Each row is a point on a landscape with many valleys, with its height.
From any point a ball rolls to the lowest of the 2 points nearest to it. It stops when none of these is lower. Distance is the straight distance between rows; heights are no part of it.
Zam: [ 23 -38  -2 -73 -53  29 -12  63   0  29   4  52  20   6  88 -78   4  -8
  15  38 -15  -1]  height 21.3
Ledig: [ 58  34 -42  66   0  41  22  12 -75  -8  71 -15  -9  -4  -1  -1  -5  31
  19  21  63 -16]  height 9.4
guk: [-21  21  13 -22 -18   5 -74   6  26   9  39  30   8  -6  42 -62 -10 -47
 -66  15 -58  23]  height 31.7
vokef: [-16 -21  30  60 -51  40  21  10 -29 -45  15 -15  -5  10  31  -4 -36 -23
  24 -48   5  38]  height 16.4
vazun: [-21 -20   6 -14  34 -66  23  34  46  -1   1  -6  14 -57  -8  -1 -12 -15
  49   8 -52  14]  height 34.8
dum: [-31  12 -20   4   4  -6 -40 -44   4   7 -31 -28  -5  -2 -84  81  37  -1
 -54   4 -32 -27]  height 42.0
tep: [ 17  -1  58  38 -60  29  -8  23   9 -18 -34   3 -24  36  27 -69 -24 -63
 -66 -67 -53 -14]  height 57.7
Kiden: [ 23   5 -29 -65  21 -20 -41   3  24  59 -16  38  -2  -5  -8 -19  28  29
   0  48 -28 -42]  height 41.0
sazi: [  4  20  70  68 -43  26  -8  42  -8 -41   2 -35   6  -5  10 -49 -25 -79
 -39 -71 -46  17]  height 60.2
samog: [ 43 -32 -29 -47  45  17  56  13 -34  17 -53  41   4  58   8  -3  23  -8
  -4  21  78  12]  height 29.7
zan: [ 37  -2  11  33  26 -54  97  68 -37 -38  20   5  30 -14  17  29 -11 -49
  58   4   8  -6]  height 40.0
gilap: [-29  -1 -34 -59 -38  -3 -77 -17  18  44 -23   6  -5 -50 -63  -1  -2 -14
 -51  20 -81 -35]  height 36.1
bidem: [ 37 -30 -33 -29  53  -2  53 -17 -27  10 -49  -9  -7  17 -44  56  39  45
  23   7  58 -38]  height 29.0
besu: [ 10 -33 -39 -69  37  10  37 -30   1  33 -83  31 -23  43 -16  20  26  40
  18  18  71  -8]  height 25.4
Lif: [ -3 -25  21   2  38 -51  40   6  14  -4 -34  46  14  63  27  24  27 -42
  16 -15   5  29]  height 41.3
Figur: [-57  -8  33 -14  -4  19 -24 -59  21  17 -69  52 -17  95  19   1  30   0
 -67 -41  24  26]  height 38.7
fom: [ 59  12 -33 -19  92 -25  30  27  -3  37  12  -7  -1 -24 -42   5   8  52
  57  54  22 -38]  height 22.7
Kapo: [ 49  -2  -2 -27  -7  -6  18  79   0  26  38  43  14  -1  82 -65 -14 -10
  33  54   1 -15]  height 18.3
bebe: [ -10   15   -5  -15   34  -43    5   22   40  -16   24  -52   26 -103
  -40   -1  -23   17   35    7  -56    3]  height 32.3
nem: [ -5 -30  17 -36  38 -60  34  14  44   9 -27  32  14   4  26  -1   2 -27
  40   6 -29  -5]  height 37.5
vun: [ -7   3   9  64  -1  -7  37   4 -21 -61  46 -25   6  -1   5  43 -30 -26
  50 -32  18  34]  height 4.5
Fiz: [-51  66  -6  15  64 -36 -70   2  45 -30  46 -22  33 -42 -81  55  -6 -31
 -60 -11 -32  11]  height 33.1
punen: [ -1   2  -6 -23   0 -31   2  -1  -2  11 -34 -24  25 -23 -54  38  35 -52
 -41 -15 -76 -14]  height 18.5
kora: [ 32  41   7  84 -33  30   9   9 -54 -25  41 -19   7  -3 -12 -27 -10 -32
 -30 -16 -25  -6]  height 50.5
ferot: [-10 -23  31  13 -62  -3  25  27 -47  -1 -73 -59  -2 -49 -19 -12  10 -69
 -17 -53 -61 -23]  height 26.6
Deze: [ 38  25 -44  27  16  12  18 -16 -54 -20  66 -25 -18 -35 -25  34 -31  53
  59  23  55 -20]  height 15.4
sedaz: [ 17 -10   9  57 -42   4  34  73 -89 -23   3 -23  34 -45  18 -32  -3 -42
  39 -22 -17  -4]  height 45.0
pofa: [  4 -51 -11 -29 -15 -24  55   6 -10 -10 -64 -22  -3   8   1  50  12 -11
  60 -26  25 -10]  height 17.5
bude: [ 80 -10 -39 -44  72   2  33  18  -9  41 -10  36   2  11 -15 -16  13  32
  21  59  70 -38]  height 18.7
pono: [ 15 -26  22   8 -21 -30  54  91 -55 -29  28  -9  42 -21  49 -16 -19 -45
  62  -8  -6   6]  height 42.4
rapa: [ -3 -27  -5 -25 -68  27 -49  14  13  19  44  21   2  -5  77 -66  -7  17
  11  28 -15  10]  height 24.2
vepi: [ 22  20 -15  43 -19  -4  37  26 -53  -9   1 -28  23 -31  -9   2  27 -36
  -1  -5 -40  -3]  height 47.7
zilo: [-44   6 -33 -50 -57  -9 -84 -26  31  24   8  -3 -19 -46  -6 -40  -5  -2
 -31  13 -46  -2]  height 33.0
peg: [ 19  43  23 107 -17  65  -5   2 -25 -37  68 -15  -3  40  28 -22 -26   2
 -27 -28  20  13]  height 54.1
legop: [ -7   4   7 -14  59  -7 -18   0  70  41  19  22 -16  -9  14 -34 -25  91
  26  54  16   3]  height 18.8
moram: [ 17   5 -18 -55 -23   3 -40  13  25  47  46  21   0 -29  48 -71 -19  41
  19  57 -13 -15]  height 26.9
Nuve: [ 20 -29  30 -48  61 -22  54  44  30  11   5  49  19  71  66 -14 -18  17
  26  25  90  15]  height 47.5
kevaz: [ 23 -31 -10  54   9   2  80  10 -67 -42  -7 -44   7  17  -2  61   0  -3
  64 -15  52  -2]  height 5.1
kero: [ 13  -4 -19  25  25   1  25 -14   8 -10  52 -15 -22 -23  -2  14 -45  82
  85  26  60   5]  height 19.8
Doku: [-36  25 -17 -13   6 -34 -30 -14  29 -17  35 -22  13 -74 -43  13 -15 -21
   1 -11 -52  26]  height 29.1
ven: [-36  22  42 -12  10  18 -31 -37  17 -26  -8  55 -20  81  30   4  26  24
 -46 -10  42  35]  height 43.6
bupof: [ 10  14  40  24 -25   8  28   7 -35  -3 -70 -53  27 -49 -63   0  19 -90
 -67 -32 -68 -31]  height 31.8
zulib: [-52  26  21   8  54 -10 -51 -56  52 -13  36   3 -20  -5 -16   6 -14  71
   5   9  30  -8]  height 28.9
Zati: [ 48 -20   1 -11  53  24  52   8 -46  25 -78  63   0  91  22 -19  38 -24
 -59   5  59  -2]  height 33.8
Gekul: [ -1 -20 -32 -73 -10 -14 -15  -7  26  59 -59   6  11 -28 -35  13  40   1
  -1  16 -54 -44]  height 38.8
Ripeb: [ 39  10 -27 -33 -11  10 -23  -1 -14  52  -8  44   4  -3  22 -48  31 -11
 -34  44 -32 -26]  height 43.3
Tiv: [ -8  29 -11  14  36 -18 -12 -30  23  -8  41 -48  -4 -41 -78  57 -13  44
  36  13  -6 -22]  height 22.5
Gorip: [ 39  35 -34   6 -42   8 -20  20 -46  50  -4   9   9 -49 -15 -48  17 -19
 -30  35 -60 -39]  height 45.2
Duv: [-49   8 -16 -11 -12  17 -42 -86  17  -4   6  11 -23  41 -12  26  14  88
  -5  -3  53  -1]  height 46.0
ridet: [-26  11 -10 -17 -38  18 -79 -39   9  40 -49 -27 -16 -31 -84  47  15 -24
 -87  13 -65 -37]  height 38.9
miri: [ 38  13 -28 -39  56   4   0  19  24  64  13  35  -8  -8   4 -56  -8  69
  24  73  41 -28]  height 14.2
Ronu: [ -5  26 -18  14  -2  23 -51 -34 -17  25 -17  26 -17  24  -5 -20  19   4
 -63  -3  -5 -13]  height 52.3
tere: [  12  -32   21   18    0   31   67   -9  -31    1 -111    6  -26   84
   11   19   35  -13  -19  -59   26   12]  height 26.8
Tibis: [-23  16  -9  16 -22  -4 -27  -6  -7  -2  -4 -24   3 -43 -37  -6  -6 -52
 -40 -18 -56   3]  height 24.0
Mir: [-36  -9   0 -10 -56  19 -44 -44   3  35 -69 -26 -39 -11 -42 -10  -1 -34
 -89 -27 -60 -26]  height 42.2
mufa: [-49  44   5  17  41 -32 -38 -17  17 -31   3   2  14  -7 -41  34   9 -59
 -81 -18 -41  27]  height 37.8
Dafe: [ 55  -2  -3 -26  -5  36  23  67 -21   6  61  34  22  17  78 -47 -16  28
  18  51  77  -6]  height 14.3
mef: [-47  54 -22  14  58 -12 -73 -40  35 -27  34 -40  -2 -51 -90  71 -11  28
 -16  -5 -26   1]  height 28.1
bisen: [ -7  37  28  78 -58  45 -32  13 -34 -28  24 -52 -16 -46  -4 -52 -60 -48
 -53 -68 -25   0]  height 63.5
totez: [ 10  26 -19   9  12  26 -36 -54 -13  15  19  34 -16  47   8   0  28  47
 -29  16  53   0]  height 49.0
Sotup: [ -4   8  27  25 -34  21 -24 -20  -4  16 -37   8 -20  46  21 -50  12 -37
 -70 -18 -39  -8]  height 55.3
devub: [ 26 -30  31   4  65 -47  79  36  17 -19 -12  53  16  73  31  25  -5 -18
  30   5  60  24]  height 44.9
vaka: [ 22  12 -11  -8  10 -20  48 -10 -16 -17  -5 -75  32 -56 -72  89  20  -5
  60  11  -9 -34]  height 9.6
gab: [-52  -8   9 -10 -15 -13 -39 -30  21  13 -80   0  -8   3 -30  18  15 -63
 -84 -54 -66   7]  height 45.7
guso: [-23 -31  14  13  25 -26  19   7  34 -22  43  -8  -7   4  15  17 -38  46
  72  -4  45  32]  height 24.1
zez: [ 28  -9  -3 -13  49 -12  62  25   7  12  24  27   3  23  28  -9 -38  53
  44  36  78   7]  height 49.4
vit: [-22 -35  42  34 -36  16  28  43   5 -48 -26   1   7  49  45  -8  -2 -43
  -1 -69 -16  41]  height 24.7
Nusug: [ 47  12   3  49  57 -46  92  12 -11 -15   9 -16  37  -5 -27  57  21 -28
  25   0  13  -8]  height 37.0
gako: [-36   6  14  25  17 -21 -32 -26  18 -20  -9  16  10  32   2   8  15 -76
 -47 -51 -38  36]  height 34.1
zar: [   5  -37   -7  -26   -8   13   67  -24  -24   17 -106  -18   -7   46
   -9   61   41   -8    2  -31   37   -6]  height 22.0
Tigi: [ 28  36 -17  55 -15  30  -8 -24 -20 -27  94  -9  -8  18  22   3 -28  58
  31  41  71  13]  height 16.8
nuga: [ 50  20 -26  22  45 -19  50  12 -44  -2  -5   8  12  14  -9  27  14  -5
  20  19  34  -8]  height 33.4
Zumag: [-46  15   8  38 -50  58 -68 -32   3 -43  78 -39 -29  -7  24 -16 -32  11
 -19 -35   6  32]  height 61.6
nopim: [-44  32  49  34  18  10 -19 -41  32 -54  56  40 -15  68  43   3   8  21
 -14 -16  55  46]  height 47.6
buso: [-31 -32  21 -59 -14 -11 -26  -2  60   4  -5  35 -19  20  40 -21  -5  50
  39  16  24  22]  height 31.3
nev: [-28 -35 -30 -69 -31 -11 -29 -26  35  28 -46 -10 -18 -19 -19  26   9  43
  36   2 -27 -15]  height 40.7
kevu: [ -3 -12 -10  16  13 -30  54 -14 -23 -27   8 -50   4 -29 -15  61  -8   3
  65 -11   8   3]  height 11.9
milu: [-58 -31 -23 -44 -16   3 -57 -86  32   4 -19 -13 -33   9 -34  39  11  53
  14 -26   5  -2]  height 43.2
rafes: [-38   8   4  25  88 -22   0 -14  76   0  37 -15 -10 -28  -5   2 -31  65
  49  29  12  13]  height 23.6
suti: [-14 -28  27  12 -35  28   3 -35 -11  -5 -68  10 -25  62  -2   7  10   3
 -37 -46  17  19]  height 32.9
lizi: [ -4 -51  -5 -20 -55  -3  34   6 -41   3 -56 -44   0 -43  -6  20  12 -27
  32 -30 -29 -13]  height 21.9
Sagog: [ 32  27   8  28 -54 -12   2  58 -68  30   4  -2  29 -69   2 -68   7 -50
 -35  -1 -69  -8]  height 47.2
Garoz: [-38 -62   9 -56 -31 -18 -19 -24  31  17 -40  43 -23  24  43 -10   7  -8
  10 -16 -12  19]  height 34.9
mepat: [-42  37   4  39 -63  50 -71 -11 -13  -6  57 -35 -30 -41  19 -41 -51 -30
 -56 -20 -37  10]  height 64.4
razu: [ 62  40 -11  16  -2  40   0  15 -24 -23  89  30  12  22  55 -23  -5  45
   3  58  83   2]  height 8.1
lanu: [ 16  13  -5 -25  18 -30  19  23  25  -2 -28 -49  48 -59 -77  65  33 -20
  24  -1 -53 -20]  height 13.8
momep: [-27   3 -26 -58 -29   9 -78 -42  38  32  44  16 -13 -33   9 -47 -16  50
  -3  41 -13 -17]  height 29.8
tif: [ 14  21 -10  32  90 -38  35  15  14   5  36 -35   5 -30 -60  46 -13  69
  58  28  19 -20]  height 26.5
vos: [-11 -41   4 -41 -34  11  28   5  27 -12   2  -8 -15   9  40   8 -32  55
  68   6  49  18]  height 27.8
Zaf: [ 20  13  15   0 -42  23 -49  24  11  -2  61  43   0  24  70 -62  13  -6
 -44  44 -19  16]  height 27.6
vol: [-48 -23  33   2 -17   2 -10  -2  40 -35  -3  32  12  29  57 -24   0 -67
 -13 -52 -47  60]  height 29.9
famop: [-16  18  38  71 -48  72 -31 -13   9 -71  85 -17  -7  34  30  -6 -27  21
 -18 -25  48  46]  height 58.0
vone: [ 15 -49 -16 -73  -9 -19  30   0   6  28 -67  14  -4  25   5   7  23  15
  42  11  16  -4]  height 21.5

Call two points neighbours if one is among the 2 nearest of the other. Go from one point of each pair to the other, from neighbour to neighbour, staying as low as possible. Name the highest point that can't be avoided.
Tiv and Ledig: mufa
razu and Gekul: Duv
vun and Ledig: Garoz
Ledig and razu: Tigi
Tiv and miri: tif
vun and pofa: bupof
vun and vaka: kevu

Where does a ball stop that starts at each point below?
Mir: rapa
nopim: pofa
bisen: Gekul
